Each row is a point on a landscape with many valleys, with its height.
A ball rolls from a point to the lowest of its 2 nearest points, and stops where none of them is lower. Distance is the straight distance between rows; heights are no part of it.
lak: | -0.877 | -1.151 |  1.237 | -1.831 | -0.242 | -1.188 |  2.087 |  0.105 | -2.194 | -1.167 | -1.721 | -2.092 | -0.904 | -1.376 |  3.292 |  0.624 |  2.560 |  0.765 | -3.275 |  0.216 |  0.080 |  0.469 | -0.325 |  1.509 |  h=51
tula: | -1.999 |  0.738 | -4.016 | -1.951 |  2.566 |  0.935 | -2.003 |  1.097 |  0.953 |  2.013 | -3.161 |  1.040 | -1.577 |  2.098 | -1.556 |  0.026 | -0.500 |  1.579 |  4.151 | -1.769 | -1.898 | -1.945 | -0.661 | -1.093 |  h=201
legig: | -2.447 |  2.037 | -0.122 | -0.594 | -0.868 | -3.099 | -0.111 | -0.826 |  1.384 |  3.610 |  0.343 | -2.062 |  2.746 | -0.751 | -1.863 | -0.713 | -2.081 | -0.409 | -0.667 |  1.402 |  0.987 |  0.841 |  1.354 | -1.714 |  h=266
mapu: |  1.792 | -1.541 |  1.247 |  3.720 | -2.315 | -0.228 |  3.073 |  2.982 |  1.489 | -0.878 | -0.350 | -0.196 |  1.893 |  0.287 |  1.825 |  3.577 | -0.438 |  0.719 | -1.437 | -1.838 |  0.281 | -0.702 |  0.683 | -2.604 |  h=450
Nen: |  2.056 |  0.582 | -0.236 |  1.999 | -1.621 |  0.661 |  1.136 |  0.331 | -0.206 |  0.804 |  1.767 |  1.780 |  1.638 |  0.073 |  2.302 |  1.400 |  3.986 | -1.254 | -2.203 | -2.601 | -0.944 |  0.514 |  1.845 |  0.469 |  h=506
Kas: | -0.696 | -0.339 |  3.308 |  1.799 | -2.749 |  1.147 |  2.047 |  0.088 |  1.727 |  0.811 | -2.922 | -1.573 | -0.674 | -0.066 |  0.667 |  1.456 |  0.870 |  1.937 | -2.236 | -1.057 | -0.941 | -3.530 | -2.001 |  1.087 |  h=181
nof: |  1.315 | -0.948 | -1.439 |  1.209 | -2.401 |  0.722 | -1.334 |  1.384 | -0.014 | -2.274 |  2.327 |  0.457 |  2.724 |  3.301 |  0.578 |  0.718 |  2.716 | -1.216 |  1.233 | -4.107 |  0.352 |  0.879 |  1.115 | -3.211 |  h=543
sitek: |  4.425 | -1.303 |  1.361 |  1.957 | -0.497 |  0.055 |  2.087 |  0.205 | -0.276 | -3.999 |  1.085 | -0.523 |  1.008 | -1.331 |  3.695 |  1.513 |  3.451 | -1.323 | -2.751 | -3.883 |  1.833 |  0.506 |  0.133 | -0.160 |  h=474
Vad: |  3.149 | -1.030 | -0.295 |  0.731 |  2.286 | -0.629 | -1.356 | -0.691 | -0.830 | -4.077 |  0.819 |  2.048 |  1.470 |  0.034 |  0.191 | -1.314 |  4.798 | -3.320 | -2.135 | -1.865 |  0.059 |  4.353 |  0.417 |  2.143 |  h=430
ran: |  0.831 | -0.781 | -1.471 | -1.823 |  2.236 | -0.771 | -0.719 | -3.623 | -2.470 | -0.878 |  1.970 | -0.552 | -0.405 | -0.810 |  1.109 | -2.488 |  1.683 |  1.154 |  1.044 | -2.107 |  1.487 |  1.971 |  0.207 | -2.152 |  h=302
Das: | -0.275 | -0.489 |  1.468 |  0.401 | -3.148 | -0.420 |  1.564 | -1.115 |  3.160 |  1.339 |  1.287 | -1.236 |  1.900 | -2.041 | -1.004 | -0.423 | -1.448 | -1.353 | -0.220 |  0.877 |  0.269 | -4.121 |  0.289 | -2.733 |  h=366
Mana: | -0.232 | -1.824 | -0.689 |  0.260 |  1.526 | -0.050 |  0.566 | -2.235 |  0.598 |  2.068 | -0.148 | -0.126 | -0.107 |  0.502 | -0.637 |  0.477 | -3.804 | -0.057 |  1.275 |  1.807 | -2.706 | -3.357 |  1.758 | -0.037 |  h=630
vozeg: |  1.433 | -3.719 | -2.626 |  0.992 |  0.066 |  2.354 | -3.611 |  1.070 | -0.786 | -0.379 |  0.809 |  3.364 |  0.700 |  3.920 | -1.413 | -0.144 | -1.127 |  0.180 |  1.765 |  0.942 | -1.292 | -0.712 |  1.042 |  1.517 |  h=238
tav: | -1.149 | -1.085 |  0.184 |  2.574 |  0.491 | -1.439 |  0.851 |  0.750 | -0.547 | -1.245 |  0.279 |  0.797 | -1.564 | -0.442 | -0.211 | -0.059 | -4.492 |  0.959 | -1.892 |  3.031 | -0.990 |  2.317 |  0.205 | -0.063 |  h=566
rak: | -0.685 | -2.955 |  0.753 | -1.529 |  1.671 | -2.815 |  1.178 | -3.133 | -3.128 | -1.817 |  0.122 | -2.425 | -1.163 | -4.546 |  2.091 | -0.170 |  0.475 |  0.978 | -2.310 | -0.576 |  0.970 |  1.348 |  2.137 | -1.495 |  h=191
fima: | -4.368 |  3.455 |  0.199 | -2.499 |  0.828 | -0.602 | -0.896 |  0.366 |  0.053 |  2.645 | -1.200 | -1.430 | -0.673 | -0.510 | -2.293 | -0.612 | -1.054 |  0.964 |  1.588 |  1.979 | -0.625 | -0.732 | -1.530 |  0.009 |  h=441
rere: | -1.120 |  0.963 | -0.805 | -0.777 |  4.208 | -1.430 |  1.392 | -1.740 | -1.893 |  1.070 | -0.115 | -1.634 | -0.840 | -2.316 |  0.325 |  0.156 | -4.396 |  2.113 |  1.241 |  1.892 |  1.893 |  2.363 |  1.123 | -0.475 |  h=306
tasi: |  2.082 |  1.896 | -0.916 | -0.051 | -1.082 |  2.390 |  1.224 | -0.510 | -0.135 |  0.884 |  2.482 |  1.435 |  1.276 | -0.028 |  0.460 | -0.561 |  2.898 | -1.457 |  0.877 | -2.574 | -1.256 | -0.099 |  0.943 | -0.745 |  h=534
Redig: | -1.271 |  1.034 |  1.163 | -1.397 | -0.094 |  0.436 | -2.350 | -1.561 |  1.403 | -2.064 |  2.101 |  0.514 | -0.012 |  0.722 | -1.566 | -1.998 |  2.833 | -2.196 | -0.413 | -0.586 |  1.796 |  1.607 | -2.638 |  0.376 |  h=383
buli: | -3.098 | -1.448 | -0.192 | -3.144 | -1.236 |  1.172 | -4.654 | -1.145 |  0.630 | -0.336 | -0.142 |  0.889 | -1.927 |  1.593 | -2.924 | -1.133 | -0.703 | -1.546 |  2.449 |  2.346 |  0.428 | -1.668 | -2.091 | -0.042 |  h=508
kepag: |  1.228 |  0.689 |  0.399 |  1.680 | -2.416 |  3.894 |  0.109 |  2.207 |  2.160 |  1.420 | -0.803 |  2.537 | -0.477 |  1.428 | -0.591 |  1.707 |  2.268 | -1.414 | -0.145 |  0.611 | -0.043 | -2.407 | -0.440 |  0.988 |  h=564
Niru: | -2.194 |  0.526 |  0.039 |  1.890 | -1.388 |  0.350 |  0.107 |  2.825 |  0.667 |  2.352 | -2.824 | -0.012 | -0.597 |  2.071 |  0.168 |  2.107 | -1.721 |  1.827 |  0.612 |  0.051 | -3.775 | -2.450 | -0.184 |  1.614 |  h=338
kana: | -3.591 |  0.720 |  0.660 | -0.985 | -0.947 | -1.055 | -1.887 | -0.969 | -0.164 | -1.879 |  1.441 | -0.295 | -0.387 | -1.291 | -0.766 | -0.613 |  1.367 | -0.999 | -2.443 | -0.936 | -0.815 |  2.990 | -1.662 | -0.499 |  h=408
Rezod: | -2.850 |  4.409 | -2.072 | -2.087 |  1.645 |  1.094 |  0.269 |  1.491 | -1.264 |  2.920 | -1.820 | -1.371 |  0.116 |  0.252 | -0.745 |  1.145 | -2.003 |  2.126 |  3.255 | -0.055 | -2.997 | -1.349 | -0.404 |  1.635 |  h=381
zin: |  0.488 | -0.735 | -3.704 | -1.150 |  0.267 |  1.617 | -1.245 |  1.427 |  1.044 |  0.960 | -1.734 |  0.593 |  0.349 |  3.187 | -2.156 | -0.452 | -2.830 | -0.425 |  4.891 | -1.413 | -2.698 | -2.889 |  0.644 | -0.154 |  h=245
Kalo: |  2.866 | -0.049 |  1.684 |  1.985 | -3.450 |  0.217 |  0.553 | -0.871 |  0.324 | -1.250 |  2.421 | -1.110 |  1.794 |  0.188 |  1.767 |  1.874 |  3.378 | -1.961 | -1.698 | -3.232 |  1.548 | -0.861 |  0.485 |  0.173 |  h=475
Pife: |  1.549 | -1.284 |  1.154 |  3.819 | -1.100 | -2.461 |  1.576 |  1.190 |  0.145 |  1.103 | -0.242 | -0.762 |  0.743 |  0.392 |  1.687 |  1.274 | -3.301 |  1.709 | -3.195 |  1.499 | -0.842 |  1.146 |  1.365 | -0.086 |  h=530
pov: | -0.646 |  2.050 | -0.577 | -0.356 |  1.196 | -1.673 |  0.700 | -0.323 |  0.120 | -0.348 |  1.884 | -0.278 |  0.343 | -1.817 | -1.397 | -1.242 | -4.189 |  0.067 |  0.911 |  1.908 |  3.561 |  3.097 | -0.133 | -1.711 |  h=375
Taza: |  0.626 |  3.458 | -1.996 | -1.883 | -0.352 |  1.276 | -2.257 | -0.249 |  2.087 |  1.410 |  1.026 |  1.132 |  0.154 |  1.300 | -2.247 | -2.868 | -1.470 | -1.641 |  2.885 | -0.902 |  0.751 |  0.832 | -1.665 |  1.031 |  h=351
Lon: |  2.446 |  0.395 |  0.566 |  0.039 | -0.360 | -1.674 |  0.076 | -3.246 | -1.088 | -3.725 |  2.253 | -1.686 |  0.213 | -2.407 |  2.201 | -0.986 | -0.344 | -1.106 | -1.418 | -3.177 |  4.080 |  4.549 |  0.530 | -2.826 |  h=415
lokob: |  3.159 |  0.810 | -1.427 | -1.076 |  2.584 |  0.351 | -0.358 | -0.813 |  0.595 | -0.219 |  1.365 |  0.470 |  1.280 |  0.493 | -1.422 | -2.033 | -0.617 |  0.248 |  4.054 |  0.230 |  4.421 |  1.016 | -0.614 | -1.486 |  h=137
lod: | -1.062 |  3.301 |  1.754 |  0.429 |  0.382 |  0.162 |  1.058 |  2.298 | -2.419 |  2.098 | -2.626 | -1.713 | -1.208 | -0.033 |  2.671 |  1.181 |  1.626 |  3.629 | -1.167 |  0.810 | -2.514 |  0.370 | -1.080 |  2.757 |  h=247
teki: |  2.612 | -0.175 |  0.100 |  1.418 |  1.615 | -0.724 | -1.474 |  1.264 |  2.055 |  0.412 | -0.097 |  1.043 |  1.787 |  1.725 | -0.647 | -0.216 |  1.270 |  0.133 |  1.617 | -0.256 |  2.161 |  1.405 | -1.145 | -1.384 |  h=263
sig: |  2.207 |  0.224 | -0.592 | -1.654 |  0.226 |  1.161 | -1.397 |  0.351 | -1.926 | -2.356 |  2.116 |  0.933 | -0.707 |  0.600 |  0.898 |  0.085 |  2.476 | -1.249 | -0.934 |  1.285 |  2.494 |  2.383 | -1.469 |  3.015 |  h=326
nufu: |  1.703 | -2.259 |  0.884 |  0.155 |  1.235 | -1.706 |  0.863 |  1.308 | -1.218 | -3.800 | -1.157 | -1.359 | -0.705 | -1.758 |  1.831 | -0.175 | -1.796 |  1.175 | -3.005 |  0.511 |  3.546 |  3.704 |  0.251 | -1.075 |  h=470
gobik: |  1.922 | -0.015 |  0.631 |  3.851 | -0.999 | -1.429 |  1.643 |  1.614 |  1.543 | -0.295 | -0.750 | -0.054 |  1.113 | -0.806 |  0.653 |  1.032 | -3.672 |  2.553 | -2.402 | -2.176 |  0.530 |  1.421 |  0.980 | -2.380 |  h=491
Samet: |  0.935 |  0.317 |  1.911 |  0.898 |  0.205 | -2.059 |  0.540 |  2.369 |  0.659 | -3.309 |  0.545 |  0.087 |  1.185 | -1.018 |  1.123 |  0.727 | -1.552 |  0.704 | -0.879 |  0.447 |  3.457 |  4.022 | -0.758 | -2.321 |  h=440
ludu: |  0.375 | -3.080 |  0.976 | -0.638 |  2.638 | -1.110 | -1.100 | -0.101 |  1.270 | -2.084 | -0.898 |  0.850 | -1.601 |  0.714 | -1.020 | -1.199 |  0.383 | -1.288 |  0.047 |  1.691 |  3.073 | -0.015 | -1.890 |  0.217 |  h=537
Vipo: |  0.551 | -1.149 |  1.987 |  2.772 | -3.273 | -0.565 |  1.846 |  1.991 |  3.168 |  0.577 |  0.856 | -0.925 |  3.449 |  0.261 | -0.566 |  1.413 | -1.025 | -1.258 |  0.258 | -0.268 | -0.437 | -2.916 |  0.723 | -2.254 |  h=407
Dut: |  3.865 | -0.081 |  2.787 | -0.740 | -0.484 | -1.114 |  0.832 |  0.822 | -1.875 | -3.255 |  1.035 | -1.999 |  0.702 | -2.195 |  3.304 |  2.229 |  2.563 | -0.518 | -2.588 | -0.019 |  3.512 |  1.854 | -0.323 |  0.653 |  h=436
gur: |  1.877 |  1.749 | -2.010 | -0.735 | -2.681 |  2.132 | -1.963 | -1.037 |  0.668 |  3.345 |  2.172 |  1.938 | -0.224 |  1.404 | -1.763 | -0.716 | -0.626 | -2.068 |  1.054 |  2.118 | -0.781 | -2.200 |  0.579 |  3.411 |  h=623
Zuta: | -3.102 | -0.531 | -1.708 | -2.731 |  0.847 | -0.127 | -2.791 |  0.451 | -0.440 |  1.813 |  0.357 |  0.048 | -0.483 |  2.222 | -1.122 | -0.278 |  0.133 | -0.003 |  1.922 |  2.241 | -0.813 | -0.750 | -1.032 |  0.368 |  h=479
luzu: |  1.909 | -2.176 | -0.326 | -0.892 |  1.675 | -1.681 |  0.542 |  0.044 | -0.684 | -2.622 | -1.721 | -1.173 | -0.609 |  1.663 |  0.085 | -0.670 | -0.460 |  1.588 |  0.298 | -0.010 |  3.974 |  1.483 | -1.397 | -0.321 |  h=507
pamem: |  0.790 | -1.353 | -0.571 | -0.173 | -0.292 | -0.037 | -1.583 | -4.477 | -0.264 | -2.816 |  1.797 | -0.218 | -0.776 |  0.541 | -0.102 | -2.524 |  1.532 | -1.403 | -0.429 | -0.674 |  1.650 |  1.745 |  0.044 | -0.601 |  h=347
poger: |  0.644 | -2.341 | -3.194 | -0.525 | -2.612 |  2.723 | -2.989 |  0.848 | -0.025 | -0.233 | -0.351 |  2.808 | -0.050 |  3.389 | -2.440 |  0.340 | -0.936 | -0.895 |  3.448 | -2.186 | -2.001 | -2.059 |  0.168 |  0.119 |  h=140
meros: |  2.864 | -0.502 | -1.113 |  0.375 |  0.526 |  0.234 | -0.704 |  2.438 | -1.308 | -4.312 |  0.544 |  1.056 |  0.944 |  0.525 |  1.457 |  0.044 |  3.652 | -1.541 | -3.519 | -4.819 | -0.601 |  3.904 |  1.591 |  1.378 |  h=482
rez: | -2.562 | -1.850 | -0.632 | -0.595 | -0.227 | -0.089 |  3.351 |  0.274 | -0.814 | -0.723 |  0.377 | -2.143 | -0.279 | -1.618 |  1.606 |  0.206 | -3.239 |  1.498 |  1.324 |  0.018 | -1.588 | -1.715 |  0.814 | -2.907 |  h=332
dutom: | -0.196 |  4.486 | -2.577 |  0.432 |  0.203 |  0.036 | -0.438 |  1.554 |  1.241 |  1.671 |  1.020 |  1.220 |  0.079 |  0.217 | -1.555 | -1.445 | -1.741 | -0.270 |  1.747 | -0.376 | -1.986 |  2.581 | -0.569 |  0.710 |  h=410
ruf: | -0.487 | -0.980 | -0.216 | -0.185 | -1.213 |  2.163 |  0.396 |  0.134 | -2.663 | -0.368 |  2.023 |  2.481 | -2.379 |  0.271 |  1.477 |  1.171 |  1.050 | -0.709 | -1.297 |  2.576 | -2.842 | -1.379 |  0.271 |  3.050 |  h=236
loma: | -1.930 | -2.230 |  0.511 |  1.924 |  1.988 | -1.542 |  1.361 |  0.796 | -0.351 |  0.998 |  0.055 |  0.899 | -1.147 | -0.686 | -0.588 | -0.201 | -3.648 |  0.815 | -0.093 |  3.475 | -3.562 | -0.566 |  1.607 |  0.182 |  h=596
goki: |  0.529 | -1.730 | -1.782 | -0.154 |  0.326 |  0.606 | -2.074 |  1.434 |  0.125 | -2.701 | -0.288 |  1.204 |  1.638 |  2.965 |  0.579 |  0.533 |  3.737 | -1.356 | -1.462 | -4.135 | -0.518 |  2.200 | -0.855 | -0.223 |  h=517
Ripig: | -1.934 | -1.359 |  2.698 | -0.061 | -2.595 | -0.629 |  0.329 | -1.173 |  0.613 |  1.174 | -0.653 | -1.526 | -0.324 | -0.159 |  0.162 |  0.432 |  0.420 |  1.288 | -2.402 |  1.256 |  0.183 | -2.022 | -0.979 |  0.208 |  h=111
zud: |  1.250 |  2.602 | -0.889 | -2.567 | -1.448 |  1.178 | -0.096 |  1.188 |  0.761 |  2.996 |  1.796 | -0.254 |  1.689 |  0.819 | -2.123 |  0.227 | -2.333 | -1.686 |  4.021 |  2.758 |  0.116 | -2.115 |  0.530 |  2.526 |  h=653
Mani: | -0.482 |  1.042 | -1.759 | -0.184 |  1.688 |  1.243 | -0.368 | -0.552 |  0.984 |  0.718 |  2.257 |  2.107 |  0.116 | -0.714 | -0.326 | -1.493 |  3.779 | -1.133 |  2.145 | -1.920 | -3.422 | -1.288 |  0.537 | -1.282 |  h=563
fafel: |  0.220 | -0.165 |  0.880 | -0.436 |  0.965 | -1.815 | -0.247 | -4.225 | -0.169 | -3.719 |  1.220 | -0.983 | -0.594 | -2.954 |  0.098 | -2.069 |  2.072 | -1.550 | -2.647 | -2.585 |  4.700 |  2.509 | -0.389 | -0.926 |  h=386
Gaz: |  2.785 | -1.326 |  1.746 |  2.909 | -1.508 |  0.651 | -0.595 | -2.566 |  1.689 | -0.104 |  2.299 | -0.789 |  1.350 |  1.040 | -0.316 |  0.293 |  1.523 | -2.085 | -1.037 | -0.311 |  1.055 | -2.830 |  0.565 | -0.252 |  h=439
futiv: | -4.260 |  2.777 |  0.408 |  0.749 | -1.108 | -0.592 | -0.537 |  2.455 | -0.101 |  3.593 | -4.535 |  0.089 |  0.596 |  0.828 | -1.370 |  0.211 | -2.782 |  0.912 |  1.490 | -0.259 | -7.154 | -1.885 |  0.528 |  0.510 |  h=388
Buk: | -3.126 |  0.173 | -0.825 | -0.161 |  1.197 |  1.393 | -2.091 |  1.372 |  0.911 |  0.950 | -1.542 |  2.262 | -3.484 |  0.452 | -0.870 | -0.110 |  2.180 | -0.388 |  0.042 | -0.269 | -4.892 | -2.548 | -0.856 | -0.301 |  h=368
nalu: |  1.949 | -1.759 |  1.476 | -1.225 |  1.131 | -1.226 | -1.888 | -0.465 | -2.228 | -4.371 |  1.519 | -0.191 |  1.135 | -0.764 |  0.371 | -1.182 |  3.897 | -2.844 | -3.330 |  1.102 |  2.478 |  3.290 |  0.320 |  3.102 |  h=376
medeg: |  2.721 | -3.092 | -0.522 |  2.393 | -1.239 |  2.941 | -2.637 |  1.827 |  0.801 | -1.945 |  0.867 |  4.083 |  0.800 |  3.052 | -1.190 |  1.071 |  1.573 | -2.610 | -0.527 |  0.796 |  0.241 | -0.167 |  1.223 |  1.968 |  h=330
zurem: | -2.729 |  0.469 | -1.479 | -1.721 |  2.545 | -0.793 | -0.274 | -2.242 |  0.907 |  1.263 |  1.898 |  1.008 | -0.522 | -2.089 | -0.850 | -2.558 |  0.411 | -1.756 |  3.027 |  0.284 | -2.907 | -1.298 |  0.698 | -2.262 |  h=595
bilam: |  0.995 |  1.079 | -1.311 | -1.200 |  0.259 | -0.026 | -0.151 | -0.166 |  2.079 |  1.900 | -1.640 |  0.220 |  0.889 |  1.147 | -3.154 | -2.421 | -1.178 | -0.616 |  4.561 | -0.160 |  2.164 | -1.066 | -1.727 | -1.139 |  h=268
sog: | -1.718 | -0.091 |  1.493 | -1.128 |  0.473 | -0.653 |  0.853 |  0.610 | -1.283 | -1.900 |  1.940 | -0.852 | -0.125 | -1.821 |  0.240 | -0.803 | -1.117 | -0.052 |  0.138 |  3.487 |  3.152 |  3.003 | -0.242 | -1.945 |  h=409
zumig: | -1.541 | -1.240 |  2.210 | -0.035 | -0.392 | -1.208 |  3.217 | -1.323 |  0.320 | -0.137 | -0.396 | -2.277 |  0.586 | -3.697 |  1.254 | -0.224 | -2.967 |  3.189 | -1.729 | -1.666 | -0.295 | -0.890 |  1.880 | -3.727 |  h=374
rovi: | -2.053 |  1.056 | -1.578 |  0.177 |  2.001 |  0.943 | -2.037 |  0.046 |  2.321 |  3.299 | -3.728 |  1.769 | -2.508 |  0.133 | -1.768 |  0.325 | -0.184 |  0.514 |  2.993 | -1.223 | -4.664 | -3.093 | -0.881 |  0.681 |  h=298
Zugog: | -4.111 |  0.696 | -0.712 | -2.461 |  0.776 |  0.411 |  3.460 | -1.331 | -3.624 | -0.327 | -1.041 | -3.075 | -1.407 | -1.425 |  0.324 |  2.135 | -3.458 |  2.812 |  1.310 |  0.699 | -1.009 | -1.801 |  1.281 | -1.353 |  h=283
Gor: | -3.059 |  3.052 | -0.843 |  0.300 |  0.700 | -0.399 | -2.503 |  0.968 |  0.870 |  1.362 |  1.216 |  1.722 |  0.547 | -0.571 | -1.572 | -1.296 |  1.074 | -0.705 | -1.140 | -0.542 | -2.907 |  2.603 | -1.485 |  1.044 |  h=442
Mekil: | -2.611 | -0.440 |  0.168 | -1.942 |  3.165 | -1.264 |  1.290 | -0.848 | -1.709 |  1.304 | -1.847 | -2.145 | -1.452 |  0.969 |  0.221 |  1.499 | -3.185 |  3.457 |  1.168 |  1.692 |  0.195 | -0.574 | -0.226 | -0.642 |  h=218
tam: |  0.976 | -0.756 | -0.721 | -0.557 |  2.529 |  0.241 | -0.487 | -4.031 |  0.255 |  2.082 |  1.974 |  1.390 | -0.109 | -0.532 | -1.171 | -2.338 | -1.277 | -1.517 |  3.763 |  2.142 | -2.281 | -2.152 |  1.828 | -0.248 |  h=629
Fotu: |  0.278 | -0.024 | -0.081 | -0.446 | -0.497 |  2.058 | -0.654 |  1.204 | -1.308 | -2.292 |  3.034 |  2.748 | -1.251 | -0.077 | -0.091 | -0.620 |  1.670 | -0.882 | -0.554 |  1.689 | -0.741 |  1.433 |  0.323 |  2.117 |  h=285
Lukos: |  1.450 |  2.090 |  0.164 |  1.694 |  2.149 |  0.039 |  0.057 |  1.372 |  1.366 |  0.709 | -1.393 |  0.064 | -0.023 |  0.449 |  0.895 |  0.367 |  2.996 |  1.512 | -0.245 | -0.909 |  2.348 |  1.843 | -2.020 | -0.094 |  h=339
Guz: | -2.544 |  0.524 |  2.274 | -0.697 | -1.821 | -2.032 |  1.413 | -2.216 |  2.106 |  3.166 | -0.123 | -3.076 |  1.916 | -2.833 | -1.510 | -1.634 | -1.961 |  0.232 | -0.156 |  1.804 |  1.668 | -2.111 |  1.451 | -2.368 |  h=322
farov: | -0.594 | -3.492 |  0.230 | -1.602 |  0.751 |  0.920 | -2.766 | -1.594 |  0.595 | -1.951 | -0.887 |  2.830 | -2.349 |  1.913 | -2.451 | -1.603 | -0.382 | -0.640 |  1.280 |  2.650 |  1.825 | -0.970 | -2.081 |  2.155 |  h=531
tasu: |  3.254 | -0.546 |  0.053 |  0.661 | -1.545 |  3.649 |  2.493 |  2.388 | -0.369 | -0.573 |  0.031 |  1.203 | -0.291 |  0.781 |  1.314 |  2.539 |  3.471 |  0.845 |  0.936 |  0.299 |  2.062 | -1.657 | -0.651 |  0.906 |  h=538
rubez: | -1.526 | -0.746 |  2.741 | -1.179 |  0.679 | -1.741 |  2.306 | -2.463 | -1.605 | -1.026 | -0.752 | -3.187 | -1.065 | -4.755 |  2.258 |  0.321 |  2.116 |  1.444 | -3.961 |  0.190 |  2.364 |  0.095 | -0.037 | -0.335 |  h=133
Zoge: |  3.627 | -2.414 | -0.007 |  2.724 | -1.941 |  1.095 |  0.253 | -0.576 |  0.506 |  0.164 |  1.716 |  1.588 |  1.366 |  2.625 |  0.288 |  1.066 | -0.085 | -1.162 |  0.189 |  1.143 |  0.728 | -1.543 |  1.532 |  0.492 |  h=395
Vasud: | -3.896 |  3.999 |  0.014 | -1.597 | -1.851 | -2.307 |  0.215 |  1.981 |  0.844 |  5.031 | -3.911 | -2.447 |  1.735 |  0.335 | -1.612 | -0.013 | -4.272 | -0.383 |  2.222 | -0.625 | -3.549 | -2.098 |  1.049 |  0.906 |  h=292
Tipeg: | -2.673 | -1.439 |  0.838 | -0.809 | -1.711 |  0.328 |  0.610 | -1.090 | -1.649 | -0.262 | -0.498 | -1.208 | -2.155 |  0.293 |  0.749 |  0.561 | -0.635 |  0.626 | -1.102 |  3.370 | -2.035 | -1.518 | -0.553 |  1.884 |  h=173
vovo: | -0.007 | -1.038 | -2.665 | -2.020 |  1.431 | -2.314 |  0.262 | -3.746 | -3.735 | -0.686 |  0.777 | -2.030 | -0.845 | -1.907 |  1.644 | -1.557 | -0.514 |  1.268 | -1.729 | -1.459 |  1.940 |  3.057 |  2.819 | -2.306 |  h=248
vene: | -2.704 |  4.359 |  0.569 | -1.017 |  1.615 |  1.398 |  2.224 |  0.846 | -2.194 |  2.257 | -3.088 | -1.154 | -2.377 | -0.675 |  0.902 |  1.086 | -0.947 |  3.503 |  0.734 |  0.056 | -2.612 | -0.736 | -1.287 |  1.517 |  h=316
Govug: | -0.121 |  0.483 |  2.852 |  3.786 | -2.404 |  1.805 |  2.452 |  1.393 |  0.933 |  2.874 | -4.374 |  0.905 | -1.488 |  0.526 |  0.458 |  2.086 | -0.846 |  2.183 | -1.438 |  0.922 | -3.330 | -2.677 | -0.343 |  1.305 |  h=261
fim: | -3.936 |  2.238 | -1.510 | -1.469 | -0.347 | -2.672 |  0.810 | -0.543 |  0.962 |  4.944 | -1.378 | -3.129 |  2.214 | -0.620 | -1.814 | -0.413 | -4.932 |  0.480 |  0.952 | -0.385 | -1.058 | -1.117 |  1.826 | -1.133 |  h=178
tuvaz: | -0.143 |  0.456 |  1.626 | -0.162 |  1.884 |  0.089 |  1.997 |  2.438 | -1.939 | -0.543 | -3.763 | -0.560 | -1.457 | -1.667 |  2.878 |  0.963 |  2.589 |  3.044 | -2.787 | -0.057 | -0.961 |  1.150 | -0.431 |  2.114 |  h=153
dus: |  5.619 | -1.058 |  0.023 |  1.564 | -0.109 |  1.980 |  1.693 |  1.393 | -0.682 | -2.358 | -0.622 |  1.470 | -0.175 |  0.717 |  2.859 |  1.774 |  3.035 | -0.692 | -1.389 | -1.868 |  2.914 |  0.067 | -0.272 |  0.990 |  h=510
Riva: |  3.228 |  0.549 |  2.920 |  0.054 |  1.650 | -1.483 |  0.019 |  1.653 | -0.372 | -0.690 | -0.237 | -0.896 |  0.012 | -0.951 |  1.231 |  0.985 |  2.705 |  0.584 | -1.507 | -0.062 |  4.944 |  2.003 | -1.335 |  1.555 |  h=400
zodu: |  2.024 |  0.638 | -0.140 |  2.513 | -2.457 |  2.626 | -2.358 | -0.829 |  2.861 |  2.187 |  0.254 |  1.641 | -0.716 |  1.641 | -1.403 |  0.612 |  1.049 | -2.378 | -1.023 |  1.596 | -0.989 | -2.341 | -1.035 |  2.674 |  h=592

Two balls start at each pair of points below. Name the first point that both come to, or write never.
fafel / kana => pamem
Gor / Zuta => lak
farov / gur => never

Call two points neighbours if one is among the 2 nearest of the other. Go from one point of each pair to the other, from neighbour to neighbour, staying as low as possible. Name the highest point that can't be avoided.
lak / lokob => Gor
poger / sitek => Kalo
Ripig / fim => futiv
tula / poger => zin
